Points on a hilly landscape, in no order, each with its height.
From any point a climber steps to the highest of the 2 points nearest to it. It stops when none of these is higher. Distance is the straight distance between rows; heights are no part of it.
<852> height 29.0: [  8  12  -1  20  -4  10  -4  -6   7   2  14 -24  -3 -13  -7   5 -10   1
  -6  -4  -7 -23   0   8 -15 -17   5  12  11   9  19   8  -2  -5   5   1
  -7 -14  -2   4  11]
<894> height 13.3: [ -3 -20  -6 -17  16  -6 -10   3  -7   2 -29  12  -2   0  -3 -17  17  -1
  20  -2  -3  22   5 -19  -5   0 -27 -20  14   8  27  -4   5   2 -10   0
  -2   9  -7  13   6]
<1275> height 17.5: [  6 -21  -2  -9   0  21  -2  24  -2   1 -14  10  10   2   2  -2  12  -3
   2   9  -1  -8   3 -18   6 -15 -21 -17   5  15  18 -10   5  19  12   2
  12  -3  -3   0   0]
<573> height 60.1: [-15  10   0  -6   6 -19  16  25 -15 -13  -7  30   3  13   0  14   0  -4
  16  -5   3   4 -14   6  13  20 -10   9  -2  -2  -9  -2  -2  12   1 -15
  26   8   2  -4   3]
<788> height 49.8: [ -3 -10  -2  -2   7  22   8  24 -12  -9 -12  10   7  13  10  -7  26  -5
  10  -6 -22  19   1  17   0  -6   3   1   7 -16  -4  -7   6  -3  -8  -6
  21   4  -7 -12 -10]
<934> height 31.2: [ -7 -17  -1 -17   0 -30  -6   0  23  11 -22  19   4   5   1  -2   0  -6
   8 -10  -9   7  18 -10   6   1   2   1   4  -4   7   5   4   8  -2 -20
   3   7  11  10  -3]
<1064> height 29.5: [ 21   5  17  -2  -9  21   6  -7  -2   3  16  -8   4   9  -3   1  -3   5
  -8   2   3 -11   1   9  -6  -1  18   5 -15 -11 -16  10   8 -10  10  14
  13   9   1  -5  -6]
<945> height 18.2: [  4   6   3  11   5 -12   2  -3  17 -11  -7  -7 -21 -12   0   3 -24  -7
   2  -2   5 -13  -7  -4 -23 -10  -3   7  24 -22   0   4   7   1 -23  -1
  -3  -3   2  13   7]
<1284> height 20.8: [ -1   4  -4  -8   9 -15 -14  14  -4   4 -34   1 -30  -5   3  -6   4   2
   7  16 -13   1  -6  16  -1 -10   9   1  -9  -6  25  12  19  12  -6  -5
   3  -3  -8  18  17]
<549> height 6.8: [ -6  22   0  13 -13 -14  -2 -19 -13  10  19 -30  14  -8   8  13 -12  -7
   4 -13  12 -13  -7   9  -8   2 -22   7  -2  11   3  -8  -3 -12   4  12
   1  -1  10   0  18]
<887> height 40.1: [  7  16  -1   7   2   3 -23  17  -1 -10  10   5 -14   4  -7  14  -6   3
 -11   2  -2 -39  10  14  20 -17  19  -4  -6  -8   4   6  26  18  16  -4
   4   3 -11   3   5]
<703> height 42.5: [  8   3   4  -4 -14  -8 -16  -3   7  10   5   6  -2  -3  -9  -2  -4  14
  -3  16   7  -5 -14  -4  10 -13  17  -8   5   3  28  16  -8   8  -6   4
  -4   4 -18  13  -1]
<1151> height 15.3: [ -9 -29   7   3   8   2   1  -5   7  -6 -24  11   9  -4 -21 -16  13   4
   2 -10   3  13   8 -22 -20  -7 -21   7  15  -6  21 -11   5   2  -1   4
  12  11  -2   4  16]
<86> height 46.7: [ -3 -20  -3  -2   0 -14 -20 -13  -8  -4 -21  -9  18  -1   1 -20 -13 -12
  17 -12 -13   4  25 -18 -17  -4  -1 -23  -9   8   6  -5  -3  -1  -1   4
 -15   4  13   2  -8]
<635> height 38.6: [ -2   3   0  -1 -15 -31  -7 -16   2  21  -3  -4  10   1  -6   0 -17 -11
  -5  -3   4 -15  12 -21  18  -3   7   9 -20   1  -9  -4  -3   0   3  10
  -8  -1  21  10   0]
<259> height 32.8: [ 14  -5  15  -2  -7   6   1 -13 -18   8   0  -8  10   2 -12 -11   3  14
   1   8   6  12 -16   5   2  11  15   0 -17  -2 -12  11  -2 -17  -6  14
   6  13  -9  -1  -7]
<1213> height 36.0: [  3 -10  12  17   9  -3 -23 -28  13   5  13  -8  16  -2 -23  -2  -2  -3
 -12 -15   1 -20   2 -32   4  -8   1   9  -4  14   2 -13 -26 -16   0  17
 -11 -10   0   1  15]
<266> height 26.0: [-11 -20  -6  -5  -1  20 -14  -6   5   2   0   1  -3  11   7  -8  21   5
  -8 -12  -2  14   6 -11 -21  -4  -4 -15   3 -13  -2  -9   5  -5  21  16
 -12   6  -2 -10 -10]
<407> height 39.3: [  2 -14  10  20   6  17  22  -2  11 -17   9  -6  11 -12 -31  -3  10  12
 -21   1   7   0   5 -11 -25  -5  -7  22   2  -3   5   2   6  -1   5   2
  12   3   3  -4   8]
<399> height 42.2: [  8  13   6  24  -1  18  18   6  11 -14  24 -15  16 -12 -23   9  -1   0
 -22  -5  16 -14  -1   2 -15  -7 -10   8   5   0  12  -1  22   4 -14   3
  18  -5  -2  -1   3]
<791> height 33.9: [ -5 -23 -18  14   6   0  18 -15  23 -10  14 -10   8 -15  -5  -3   1  -3
 -10  -4  25  19   0 -24 -15   8 -25  11  -1  16 -10 -17 -37 -13 -12   4
  17 -11  14  -6  22]
<1037> height 22.4: [  5  22  -1  -4   5   2   0  17  -9   4 -18   5 -30   4  -2  -3   2  16
   1  15 -11  -9 -22  20  -2   6  21  14 -17  -5   3  12  13   1  -8 -13
   8   1 -16   6  12]
<140> height 37.5: [ -5  26   6 -14  11 -13 -10   9  -6   8   5   1  -1   9   0   7   2 -22
   6  10   3 -22   1   4  26  -2   5   6 -14   6 -19  -6  -5   0  -7   3
 -35   3  -9   8 -18]
<484> height 24.2: [ 16  14   2   7  15  22   3   8  -9 -12  13  -1 -30   7   0  -8   4   4
 -14  15  -8  -6 -12  15  -4   2  22  11 -10 -21   3   7   6  -1  -6  -1
  16  -3 -27   3  -4]
<479> height 10.1: [  0 -12  -6  -6 -16   0  24 -19 -11  20  11  -4  26   0   5   1  17   2
   3  -7  24  22  16   7  12  10 -19   3  -2  10 -26 -11  -8 -30   2  11
  16   9  19 -14   1]
<297> height 53.4: [ -5  -9  -2  12   3  28  23   2  -6  -3  12 -25  10 -15  14  10  21  11
 -13  10  -2   8   9   6  -8   3 -16   1  -1  20 -14 -16   8 -11   8  16
  -9 -13   4 -18  10]
<136> height 18.7: [-18   8   1   5 -11  -9  18  -3  11   4  10  -7   8 -11  15   5   8   0
   6  -3  -5   0  19  10 -19  -8   3   2  -8  -2 -10  -3  20  -3   2  -1
 -21   6  14  -7   3]
<131> height 43.4: [ -8   8  -4  10 -17  -9  18   2  -2  15   0  -7 -29 -13  -5  -5 -32   0
  -9  -5  -1 -13   3   3   8  -7  11   5  11   3  31  13  -1   9  -9 -11
  18 -13   0  21  10]
<430> height 48.9: [ -1   7  10  12   7  14  -4   6  17 -21  20   1   4  -3   5  14  -3   8
 -13   4   4  -4  -3   4  -1  -1  15  -3  -1   2 -24   9   3  -1  -7  -6
 -11  -2 -23  -7   0]
<389> height 11.5: [ -2 -28  -3  -8   4 -20  -6   4  10  -5  -9   7  -7  -8  -7  -8  15   1
  16   8  -1  25   6  -7 -18 -11  -5 -14  18 -11  30   2   1   1 -17  -1
 -10   5   6  12  -5]
<34> height 33.6: [ -1  15   1   1  -3  -2 -24  -7 -15  -1  -9 -16 -15   0   3   2 -23   9
  -1  -4  -3 -11  -5   8 -11  -4  19  -8 -14  -8  -5  12  15  -2  15  15
 -17   6  -3   8   4]
<391> height 2.4: [ 12 -15  -6 -22   1  -1  -8 -12   9  23 -17  18  15  12  -7 -19   9  -5
  11   1   0   8   7 -20  13  -4 -10  -5   1  21  25  -3 -19   7   8 -12
   7   4  11   1   0]
<1087> height 26.5: [ 20   5  14  18   3  28  -4  -4  -1 -12  22 -18   4  -3  -5  -7   3  12
 -21  15  -5 -14  -6  18  -3  -4  13   6 -10   2   5  12   6   5  13  10
  12  -5 -19  -6  -3]
<14> height 22.0: [  8  15   0  15  -3  13  12   2  -1 -10  22 -12 -29  -3   5  14  -2 -12
 -20   2  17   6 -14  20  -9  -4   8   7  -1 -29 -10  14   6 -10 -12   9
  20  -8  -9   2   2]
<1272> height 55.2: [  2  -8   0   1   5   5  -3   0  -4  -5 -16   3  11   2   1  -9   4  -2
  12  -8 -23   1   1   6  -6  -1  -2   6  14  -2   5   2   6   1  10 -11
   5   1  -5  -5  -4]
<661> height 19.6: [ -2  -7 -14  12 -16  -6  17   8  -3   1  28   1   6 -10 -12  24   2  -1
  -7   1  21   9  -9  -3   7  -6  -3  -3   5   4  -4  12 -14  -6   4  -2
   2  -7   8  -3   2]
<1154> height 56.5: [  0 -14   4   1   2  22  10  -1 -12  -6   8 -10  23  -3  12  -7   8  17
  -4   6   0  13  -7  -2   2  23 -15 -18  -4  30 -19 -12 -14  -2  11  12
  -4  -2  -8 -18  -2]
<976> height 45.3: [  7  30  15  25   8  17  12  13 -15 -21  12  -8   8   0 -17  15 -13  -7
  -7 -11   8 -24   3  22   1   1   0   9  -6   5 -12   0  28   4 -13   4
  15  -4  -2  -2   7]
<432> height 23.9: [ -3   1 -16 -18  -6 -19 -15  15  -7   8 -21  -6   3  -5  21  -2  -6   4
   1  20 -17  -3   4   1   3  -5  -2 -38  -2  16  16  10   7  19   2  -5
 -21  -1  -9   8 -21]
<139> height 47.1: [ -8  13  -8   0 -17 -24  -6   2  -7  26  -7   0 -31  -4   7  -7 -12  -8
   3  -4  -6  -5   2  16  14  -9  20   4   2 -19  19  13   7   2 -10 -11
  12  -5  -6  22  -9]
<888> height 39.0: [ -3   5   6 -12  -6  -2 -13  -7  -4  13 -25   3  -8  -5  -8 -12  -8  24
  -6  14  -9  -5  -6  -9  -1 -10  -2 -12  -2  23  39  11   1  14   8   4
  -4   4 -15  16  18]
<110> height 20.0: [  9  14   3  19   4  -4  -2  -2  -1 -11  20 -11 -30  -3  -5   4 -23 -10
 -13   2  15 -16 -14   2   5   1   2  14  14 -28   4   4   5  -1 -12  10
   2 -10 -11  14   1]
<1129> height 39.7: [-11  -3  -5   2   2  -8  22  18 -16  -1  -7   5  -3 -10 -21   9  16  -3
   0   0  10  21 -17   3   3   5  -3   4   5  -5  -7  -1   9  -8 -28  -8
  -3   2 -10   6  -8]
<690> height 4.5: [-13  10 -19   2 -17 -20 -10 -31  -2  16   5 -21  10 -12   7   4  -3  10
  -1  -5   4  -2   2  -4 -19  -5 -16  -3  -4  21  16  -8 -10  -5  20   7
 -16  -2  19  -2  22]
<157> height 62.5: [  4 -12 -11  -5  -9  -9   5 -21  -8   7 -20  -2  16  -6 -11 -15  -7  -6
   6 -11 -10  -3   9 -11  -2   0 -18  17  13   5   5 -13  -3  -4  15 -11
  14   2  15  -2   5]
<180> height 26.4: [  1  16  11   3  -3  20  -8   7   7   3  28  -5  -8  12  12   7   1 -14
   4  -1   6  -9  -4  12 -16 -13   8   9 -18  -9   1   0   4  -2   7  -2
  10   5 -10  -6   2]
<398> height 25.7: [  1 -11 -23  -6 -10   1   3   4  -8  -7   4   0  36   4   2   3   0 -18
  20  -9  22  15  11  -2   3  -2 -25  -9  11  15 -22 -18 -25 -15 -10  -3
   4   3  25 -15  -3]
<1061> height 43.0: [  1  17   8   0   2  -5  -6  15  -3 -10   8   7 -31   7   7  14 -24   6
   2   4  -3 -21   8   9   3  -2  29   7 -20 -14  -7   4  15  15  11 -15
   4   7   2   7   6]
<491> height 58.8: [  3  14   6   0  -2  -4   4  -1   8  -3  26  14   3   8   6   8 -22  28
 -18   0  -1  -7 -13 -18  17  14   8  -1   3  12   3   4 -14  11   9   0
   0   1 -18   3  -5]
<1032> height 52.7: [  2   8   8  14   4  -6  -2  14 -17 -10  -6 -13  19 -12  -8   1  -7   3
   7  11 -12 -27   0   6  13  -2   2   0   4  16   1   2  13  10  -3  -3
 -20  -6  -8   0  -4]
<190> height 13.7: [  1 -22   0   1 -14 -10  14 -17   7   7   6  -4  27  -4  -5 -10  18  16
   6  11  17  16  18 -11  -2   9   2  -5 -15   9 -22 -15  -9 -17  -8  25
   0   4  27 -10  -5]
<746> height 37.0: [  3  15  -4   2  -7 -14 -14   7 -19  -1  -5  -5   2   3  -6  -2 -12  15
  -3  -7 -20 -24  11  16   7  -7  27  -2  -9 -11   0  21  24   5  17  -6
  -6  12 -15   5 -12]
<1121> height 21.4: [-14  -2  -6 -10   3   5 -12  -3 -21  -3  -7  -6   9  12  17 -19  17  -1
   7 -12 -16   6   4   6 -13   6  -5 -23   5 -15 -11  -6  12  -5   8  16
 -21  14 -14 -10 -23]
<1010> height 2.0: [ -9  -9 -18  -1 -16   4   8 -21  -8  13  11 -11   0  -7   7  -1   4  -6
   4  -7  11  21  15   2 -25  -5  -9  -6 -14  15  10  -9 -14 -10  21   4
  -4  -4  38 -10  19]
<404> height 58.1: [  5  20  -1  -4  -3 -30  -7   0  -1   7  -7  12  -6  14  19  -1 -33  -1
  15   0  -5  -4  -9   3  29  11   7  13   4   8   6   5 -23  13  -2  -9
   7  -1   8   8  -2]
<58> height 23.8: [-13  10  -8  -1  -6  -2   9  18  -6  11   6  11 -15   4   2   8  11 -13
   4  -9   6   2  -3   8  -6 -11   4   1 -11 -13  12   1  12   5   3 -11
  12   4  -8   3   5]
<300> height 45.0: [  8  -5   5  -1  14   9  -9  16   5 -26  -3  10   4   1  -9  10   2   6
 -16   2  -3 -18  -5  -5  13  -2   7 -18  19 -13 -25   8   9   4  -7   4
 -16   3 -18  -3 -13]
<261> height 29.6: [ -1 -13 -23   4   3   1   0 -10  22  -9   0   7  24  -5   3   1   1  -2
  12 -12  15  22   4 -11 -12  -4 -20  -6  20  14 -12 -10 -28 -18 -24 -11
   9  -5   9 -13  12]
<553> height 54.1: [ -7  -6 -13  -9  -3 -17  -6  -5 -23   5 -23  -6  28  -1   3 -13  -7 -10
  19  -4   2  14   5  -7  -3   4 -25  -5  -9   4   1 -13   3   3   2   0
   0   7  14  -5  -6]
<793> height 27.1: [ 10 -14   2 -13  -4  -5 -17  10   4  -1 -14  -2   8  -1  11  -3  -9   8
 -10  10 -11 -25  -9 -13  19  -2   3 -50   3  21  -4  11 -10  20  -2   4
 -20  -1  -7   2 -10]
<363> height 6.9: [ -1   4   0  -9 -11  17  17  -9 -10  20  16   0  18   8   5 -10  13 -12
  19  -7  10  17  12   3  -9   6  -6   0 -11  13  -2 -10  -1 -10   0  -2
   5   9  13 -12 -10]
<840> height 50.8: [  3  16  -6  -4  -9 -21  -9  -9 -16  14   0  -3  10   8  13  -2  -9   8
   3   2 -11  -2  -9  -2  33  12  -7   1   1  11   5  -8  -7   8   9   7
  -8  -1  -4   1  -7]
<877> height 33.7: [  9  18  -5  -3  12 -12 -22   9 -22   3  -5  -3 -13   5   4  -1   0  -2
   4  15 -17 -30  -7  14  27   1   7  11   1  -5  -8   4  -3  -1  15   9
 -26  -4 -13   4 -12]
<435> height 48.1: [-18 -15  -2   9   5  -1  17 -17  17  -2   3   2 -16 -10  -6  -5  23   6
  -8  -3   3  29  -2   6 -22  11   0  21  -3 -14  11   3 -11  -3   9  -3
   2  -1  12  -5  14]
<572> height 53.8: [ 14 -20   9  15   9   3  -5  -3  -6 -20   2   3 -15  -6 -30   2  -6  11
 -12  14  -3  -9  -2  -5   4   0  16  13  -3  -4   5  10  -7   3  25   6
 -10  -5   6   0   5]
<533> height 58.0: [  1  15  10 -12   1  -4  -4   3 -11  -3 -11   0  -7  12  27  -2  -8  -5
   7  10 -15  -7   5  20  12  10  11  -1 -10  -9 -22  -7  17   2  -4   2
  -1  -4  -4  -3 -15]
<287> height 43.1: [-10  -7  -6   6  12   8  12   2  -5   1   6   4 -26  -4 -12   0  28  -1
  -8  -6   5  28 -15   1  -7   4   1  12   3 -15   2   4  -5 -16  -5  -1
  -3  -2 -20   0  -2]
<982> height 34.4: [ -5 -16   0  -7  -1  -7  -5  -1  32   8  -8  27 -13   5  -1   7  13  -5
  -5  -4   0   6   3  -5   7  -6   0  10  12 -12  15  14  -8   8  13 -13
  21  -3   1   6  13]
<60> height 38.1: [ -1  -9  -7 -23  11   4 -17  12  -2  -3 -22  16  -5  21   7  -2   5 -11
  19 -20 -17  28   6   9  -9  -9   9 -25   5  -6   3  15  -3  -9 -15 -19
   4  13   4   2 -15]
<25> height 46.4: [  5  13  17  -6   7 -10  13  15  -2  -9  12  16 -15   8  -6  18  -7  -7
  -2  12   9 -24   4   2  28  12  13  18 -12 -16 -24  -6  10  11   5  -6
   3   5   7   1  -6]
<796> height 51.2: [  3  18   1  -3  -2  -7  -2 -13  23   4   4   4  -4   5  32   1 -26  -7
  12  -6  -3  -1  -2  12   2  10  -7   7   9   7   8  -1 -17  11  -2 -11
  12 -14  12   0  11]
<80> height 27.4: [  0  -5  -7   4  -9   1   1  -1   2  11   0  -3   2  -1   5  -2   1 -29
   7  -3   9   9   1  -9   2  -7  -9  -8   5  -1   1 -14  -6  -9 -23   2
   1 -15  10   3  -4]
<1105> height 50.0: [  7  -1   5  11  22   5  12  20  -1 -18  11   9 -33  -5 -10  19   1   2
 -12   9  -1 -14  -1  -4  13   6   7  14  -6  -8  -6   1   2  11  14  -8
 -11 -10   4   3   5]
<1068> height 66.5: [  2  18   2  -3   4  -1  19  11  -3  -9   9  23  -2  17   2  13 -22   1
  -5  -7   1  -3 -16  -5  23  21  -4  16   3   8 -15   1 -20   6   1 -12
  21  -5  -5  -3  -2]
<1215> height 44.1: [ -6  -8 -16 -13  -3   8   8   7 -19   8 -13   8   8  15  14  -6  22  -4
  17 -13  -2  37   6  26   6  13  -8   5  -5  -6 -17  -4   0 -12   4  -8
  25   9  18 -19  -4]
<785> height 4.4: [  4  -4   1  -6 -15  14 -14 -14   9  18   5   1  22   6  -2 -12  11  -3
  10   0   8   9   1  -6  -6  -7   2  -6 -16  16  14  -1 -14   0   6  -2
   0   2   4  -6   1]
<817> height 42.7: [-16   0 -25 -19   9 -11 -12   2  -2   0 -24   8  13   8  17  -1   1 -19
  20 -28 -11  27  24  10 -12  -9 -15 -20  18   9  -4  10  -4  -7 -13 -31
  -1   8   7   1  -3]
<802> height 34.0: [ 11   9  -6 -29  13  -3  -7  21   7   0 -16  15 -18  17  15   0  -6   2
  16   2 -31  -3   2   7 -10  -2  11 -14  18  -8   5  14  -1   6  -8 -16
  -5  10  -6  11 -26]
<1094> height 51.7: [ -4  16   0  -8  -8 -12 -12  -6   1  19 -16 -10  -9  -5   8  -8  -1 -14
  -4   5  -6  -8   1  21  15  -9  14   8  -4 -16  -8   1  25  -2 -20  -4
  -4  -8 -13   8 -14]
<1178> height 54.2: [-13  -8  10  -4  -6 -17  20 -24  15   8  -7   9 -17  -9  -9 -14   4   7
   4   3 -12  11  11   4 -14   8   7  19   0  -5  27   1 -15   7   8 -13
   0  -3  21   7   6]
<580> height 59.1: [  9   5  11   4   2  28  32  17 -15  -1   0 -17   9  -8   5   4  14   1
  -4  17  -7  -3   0  13   5   4 -10   1  -1   7 -20 -10  22  -6  -8  10
  -2  -8   3 -13  -8]
<1041> height 21.5: [-12 -10   5   3   4  -2  10   0   9  -2   5   4 -12  -2   6   2  18  -1
  -1  -2 -13   7  14   2  -1  -1  19   5  -2 -20 -23 -11  19  -7   6   1
 -15   3   2  -9  -8]
<1195> height 30.8: [ -6  -4 -17 -10  -3   3   9  -7  -4   9 -18   7 -10  -3  -3   2  -7 -19
  -2 -17   2  17 -10  -9  12   8 -17  -4  10   4  -2  -5 -10  -8 -14 -21
  19  -5   1   1  13]
<628> height 49.9: [ -7   2   8  15   5 -14  -4   1  15 -16  13  14 -28 -10 -25  11 -13  28
 -18   3   5 -14   3  -1   1  -3  22  16  -1  -9  12  23  -3  11  18  -7
  -4   5  -5  14  17]
<462> height 14.1: [  3   6  18   2  19  16   8  -8  17  -9  17  -5 -19   4   1  -9   5   3
  -6   6  10  -4  -1 -16 -26   7  -4  20  -2 -25  -4 -13   9   2   2  13
  -7   6  -6   0  -3]
<50> height 48.7: [-16   7 -22 -16  -2 -23   1   0  -7   6 -13  18   2   8  15   2   8 -14
  15 -16  -6  19   6  22   5  10  -5   2   9  -6  -7   8  -7  -2   2 -24
  12   1   9  -3  -4]
<497> height 17.3: [ -8 -19  17   7  20  14  -9 -12  18  -4 -16   3 -15   0 -15 -17  18  -6
 -12   1   6  11   3 -16 -10  -1 -11  23  -8 -10  11 -17  -3   4   2  12
   4 -10  -3   2  18]
<137> height 22.2: [  2 -15 -18  14 -13   9  13   8  -6 -11  18 -13  27  -8  -4  23   5  -6
  -5  -2  23  10  -1  -4   3  -6 -21  -6  16   5 -26 -11 -17 -20 -10  13
   9 -11  11 -11  -2]
<946> height 44.7: [  6  11 -10  -7  -7   1  -3 -11   6  -3   5   5  13   4  33  -1  -9   7
  13   9   8  24 -14  17  -6  13 -10  -6   4  11   6   1 -18   6  -4  -5
  14  -7   6 -16   5]
<936> height 41.2: [ -6 -26   1   4  12  23  -7  23  10 -18  -7  15   1   9  -4  10  10   0
  -5 -15   1  16   4 -13   0  -4   7 -13   8 -11 -25  -3  -3  -6 -12  -3
  -7   7 -10  -7  -7]
<583> height 11.6: [  4  11  15  -2  11  11   9 -10   6   3  24  -6 -10   6  23  -2  10  10
  -4  15   7   3  -6  -1  -9  19  -9   7  -4   2 -11 -14   0  -7   3  22
 -14  -2  -6  -5  -8]
<299> height 37.7: [ -3 -24   4  -3   9 -10 -10  10  26 -17   5  31  -7  11   3  12   2   2
  -2  -5   2  17   0 -15   6  -1   8  -4  20 -20  -8   6  -9   1  -3  -8
   9   5  -9   1  -6]
<1288> height 53.3: [  1  25   8  15   2   9  -6  -1  12  -6  27  -9   2  -6  -7   7 -16  32
 -19   2   1 -22 -12   2   8   3  16  -2   9  19   3  14  -6   0  -3   0
 -15  -1 -30   3   3]
<776> height 26.6: [  3  20  -2  12   4  27  -2   8  -1  -5  12 -18   9 -11  -8  11  -1  -8
 -11 -12  -9 -21  -8   8  -4 -14  -7  -9  25  16   1   3   8  -9 -14  -7
 -10 -16 -23  -1  -4]
<639> height 54.9: [-36   2 -18 -10   9 -16  11  33 -24  -6 -25  19   4   9  -1   9  14  -9
  16 -23  -5  16   9  13   0   9 -15   4   1  -8 -12  -3  11   4  -4 -22
  23  19   6   0   3]
<301> height 21.6: [ -7  17 -10  -9 -14  -2  13  17  10  21   7   0  11  -4  -9  18   2 -15
   3  -6  17 -16  -3  -5  -9 -17 -15   7   8   1  17   2   8   4  -5 -10
   5   6   4   7   0]
<1184> height 38.7: [  9  -4   3  11   3  12   4 -15  22  -7  13  -9  20   3  16  -6  -4  -2
  -5   6  17  20 -12  -6  -6  12 -15   8  -4  12  -1 -10 -27  -1 -13   5
  21 -13  -2 -10  10]
<1148> height 17.1: [ -4  -9  -7   6 -20 -20  16 -13   3   5  13   4  29 -15  -7   4   1   7
   8   3  12  11   2  -6   6   3  -3   0  -1  15  -5  -5 -18  -8  -6  -8
   3  -2  16  -7  11]
<546> height 16.2: [  3   4  17   9   5   0  10 -13  16 -10  -2 -16  -4 -13  -8  -6 -10   4
  -3   4   3 -17   8 -14 -23  -3   3  16  -5 -11 -10 -11  22   2 -12   7
  -6   0  15   0  10]
<693> height 47.5: [ -9   1  -5  -6 -25 -11  19 -17   7  17   4  -1 -11  -7   1  -6 -19  -1
  -7  -2   4   5   4 -11  -4   4  -3  -1  -3   5  26  -6  -8   7   4  -6
  18  -7  16   6  14]
<348> height 44.0: [ -7  -4  -1   1   0 -36  -8   0 -20   8  -2  -1   1   2  -4  -1  -3  -3
   9   4  -9  -9  11  -9  14   3   3   1 -11 -10   5  -3   6   4  20   7
 -20   5   7   8 -17]
<406> height 34.1: [  3  -2 -15 -20   5  11  -3   5 -10  11 -17  18 -20  17  -1  -4  -2  -5
   9 -13  -2  31 -14  -5  -5  11  -2 -15  -1   1  12   1  -9  -4  -9 -14
  19   4  -3   6  -5]
<812> height 9.0: [  3  20  18   7  -4  13   6 -13   1   6  23 -24  14   1  20  14  -3   0
  -8   2  12  -6  -6  12  -2   7  -9   1  -8  13 -17  -8   2 -17 -10  21
   4  -5  -4  -2   5]
<337> height 57.8: [ -1 -17  -5  10  -3  -6  -1   2 -19 -10  -5  -4   2 -17  -7  -1  -3   3
   6  10  -5   1  -3 -11   1  -6  -5 -17   4  18  22   0  -4   5   4   4
 -20  -8  -4   5   6]
<709> height 46.3: [ 18   5   4   0  -5 -10  -7   3  24  -6  13   6 -12  -5 -17  13 -22  18
 -16  16  17 -25  -3 -11  11 -13  17   5  11 -17   5   8   3  15  -1   1
  -7   4  -2  11  -3]
<714> height 40.7: [  0 -18  -1   8   0  -5 -29 -30  -6   5 -12  -7   9  -2 -13 -16  -2 -14
   4 -13  -4   2   6 -26  -1  -8  -8 -12  -6   9  12  -8 -18 -13   2  20
 -13  -8   3   4   8]
<908> height 19.5: [  4  -1  -4 -14   0   8  -4  26  17   8 -10  12  24   2  -4   9  19 -10
   9   8  12 -10  -3  -5   0 -19 -14  -3  11   0  -2   1   7  10  -2  -5
  -6   7   0  -4  -9]
<208> height 30.5: [  8  -3   3 -22   7  -1 -11  10  12  -1 -14  23   1  14  10   3  -8   8
   6   7  -8   3  -7 -12  12   8   3 -21   7  15   1   9 -13  10  -3  -9
  -9   4  -3   3 -10]
<347> height 66.0: [ 21   2  15  -4   3  13   8   6 -17 -10  -5 -17   8  -4  17  -5  10   2
   7  27 -17 -10  -1  33   5   3  15  -4  -4  -5 -25   9  14  -3  -1  11
  -9   4   0 -14 -15]
<1058> height 19.2: [  2  -3  10  -7  19  11 -15   5  10  -3 -26  11 -26   2  -8  -3   5  -3
  -2   3  -4  -6  -4  -7  -6  -9   5  13 -11 -13   9   3  13   9   7  -3
   0   6  -6   9  17]
<795> height 32.1: [ 17   7   9  13   0  11 -11 -19   2  12  22 -19   2  -2 -15  -2  -6  -4
 -14  -6  -1 -20 -12  -8   6  -2   2  15  12   3  -4   0 -15 -20   4  13
  -9 -12  -7   2  -6]
<545> height 21.1: [-22  17   1  -6 -14  -5  27  -8   4  18  18   3 -12   1  10   0  10   0
   5 -13   2   4   5  11 -19   6   8  12 -11 -15   1   8  15  -4  12  -4
   6  14   6   0   3]
<1007> height 42.0: [  8   9  15 -13   4 -14  -5  -4  11  12   5   6  -3  16   1   3  -6 -10
   9  10  10 -12  -1  -2  18  11  10  17 -19  -3 -18  -5 -10   3   5   1
 -16   7  17  -3  -8]
<634> height 64.5: [ -7 -21  -7   3   9  10  -4  14  -6 -14  -6   6  -2  -6   9   4  19  12
   4  14  -2  18  -6  -1   7  13  -7 -20  -2  19  -5  -8 -10   7   6   6
 -20  -7  -5 -10   1]
<84> height 30.2: [-10  -1  -2  -1  -7   8 -21 -14   4   3  -5  -4  -8   1  14  -5  -2   7
 -10  -6  -4   5  -5  -4 -11  -6   8 -24   1  -6   6   4  10  -3   6  13
 -10  -4 -18   2   7]
<632> height 17.2: [ -5 -20   0 -12   0  -1 -19 -18 -15   5 -30  -7   9   3   7 -30  17  13
   5  -3 -16  19  -1   6   7  21   0 -23  -6   1  -7  -4   4   5   1  13
 -13   6   1 -10 -18]
<993> height 36.1: [ 11  -1  18   4   1  19  22  -9  -6  -4   8  -9   3  -2 -28  -9   5  19
 -23  11  11  12 -17  -9 -13  13   7  19 -24   4   2  12  -7  -3   7   7
  17   6 -10   6   4]
<835> height 48.8: [ 13  19  15  25   0  -2   2  -1 -19 -14  14 -22  30 -13 -23   2 -21   4
  -5  -4   7 -26  -1   8  18   4   3  -2   3  15  -4   0  13  -2 -20  10
  -7  -9  -5   1  -3]
<70> height 17.6: [ 11  -7  13   3  12  20 -12  11  17  -8  -3  -2 -21  -4   2   8   3 -12
 -12  15  -6 -25  10  -5   5 -24  -2  10  -3 -13  13 -14  23  20  14   3
   7 -10   5  -3  14]
<442> height 40.6: [  9 -23   3  -2  -6  -1  -5   6  -8 -10  -6  -9  12   1   6  -9  -8 -10
   7   3 -16 -13  17  -8  -7  -3  13 -25  -3  -2 -10   1   3   5   9   7
 -17   3  15  -8 -26]

Where does a climber stop that starts at each point below?
<982> => <1068>
<363> => <404>
<180> => <634>
<1087> => <634>

Call two points neighbours if one is among the 2 nearest of the other. Go from one point of each pair to the other, from neighbour to neighbour, staying as high as possible. Name the lowest point that can't be avoided.
<1178>, <347> => <131>
<404>, <572> => <635>
<1178>, <572> => <888>
<86>, <50> => <1215>
<634>, <347> => <297>
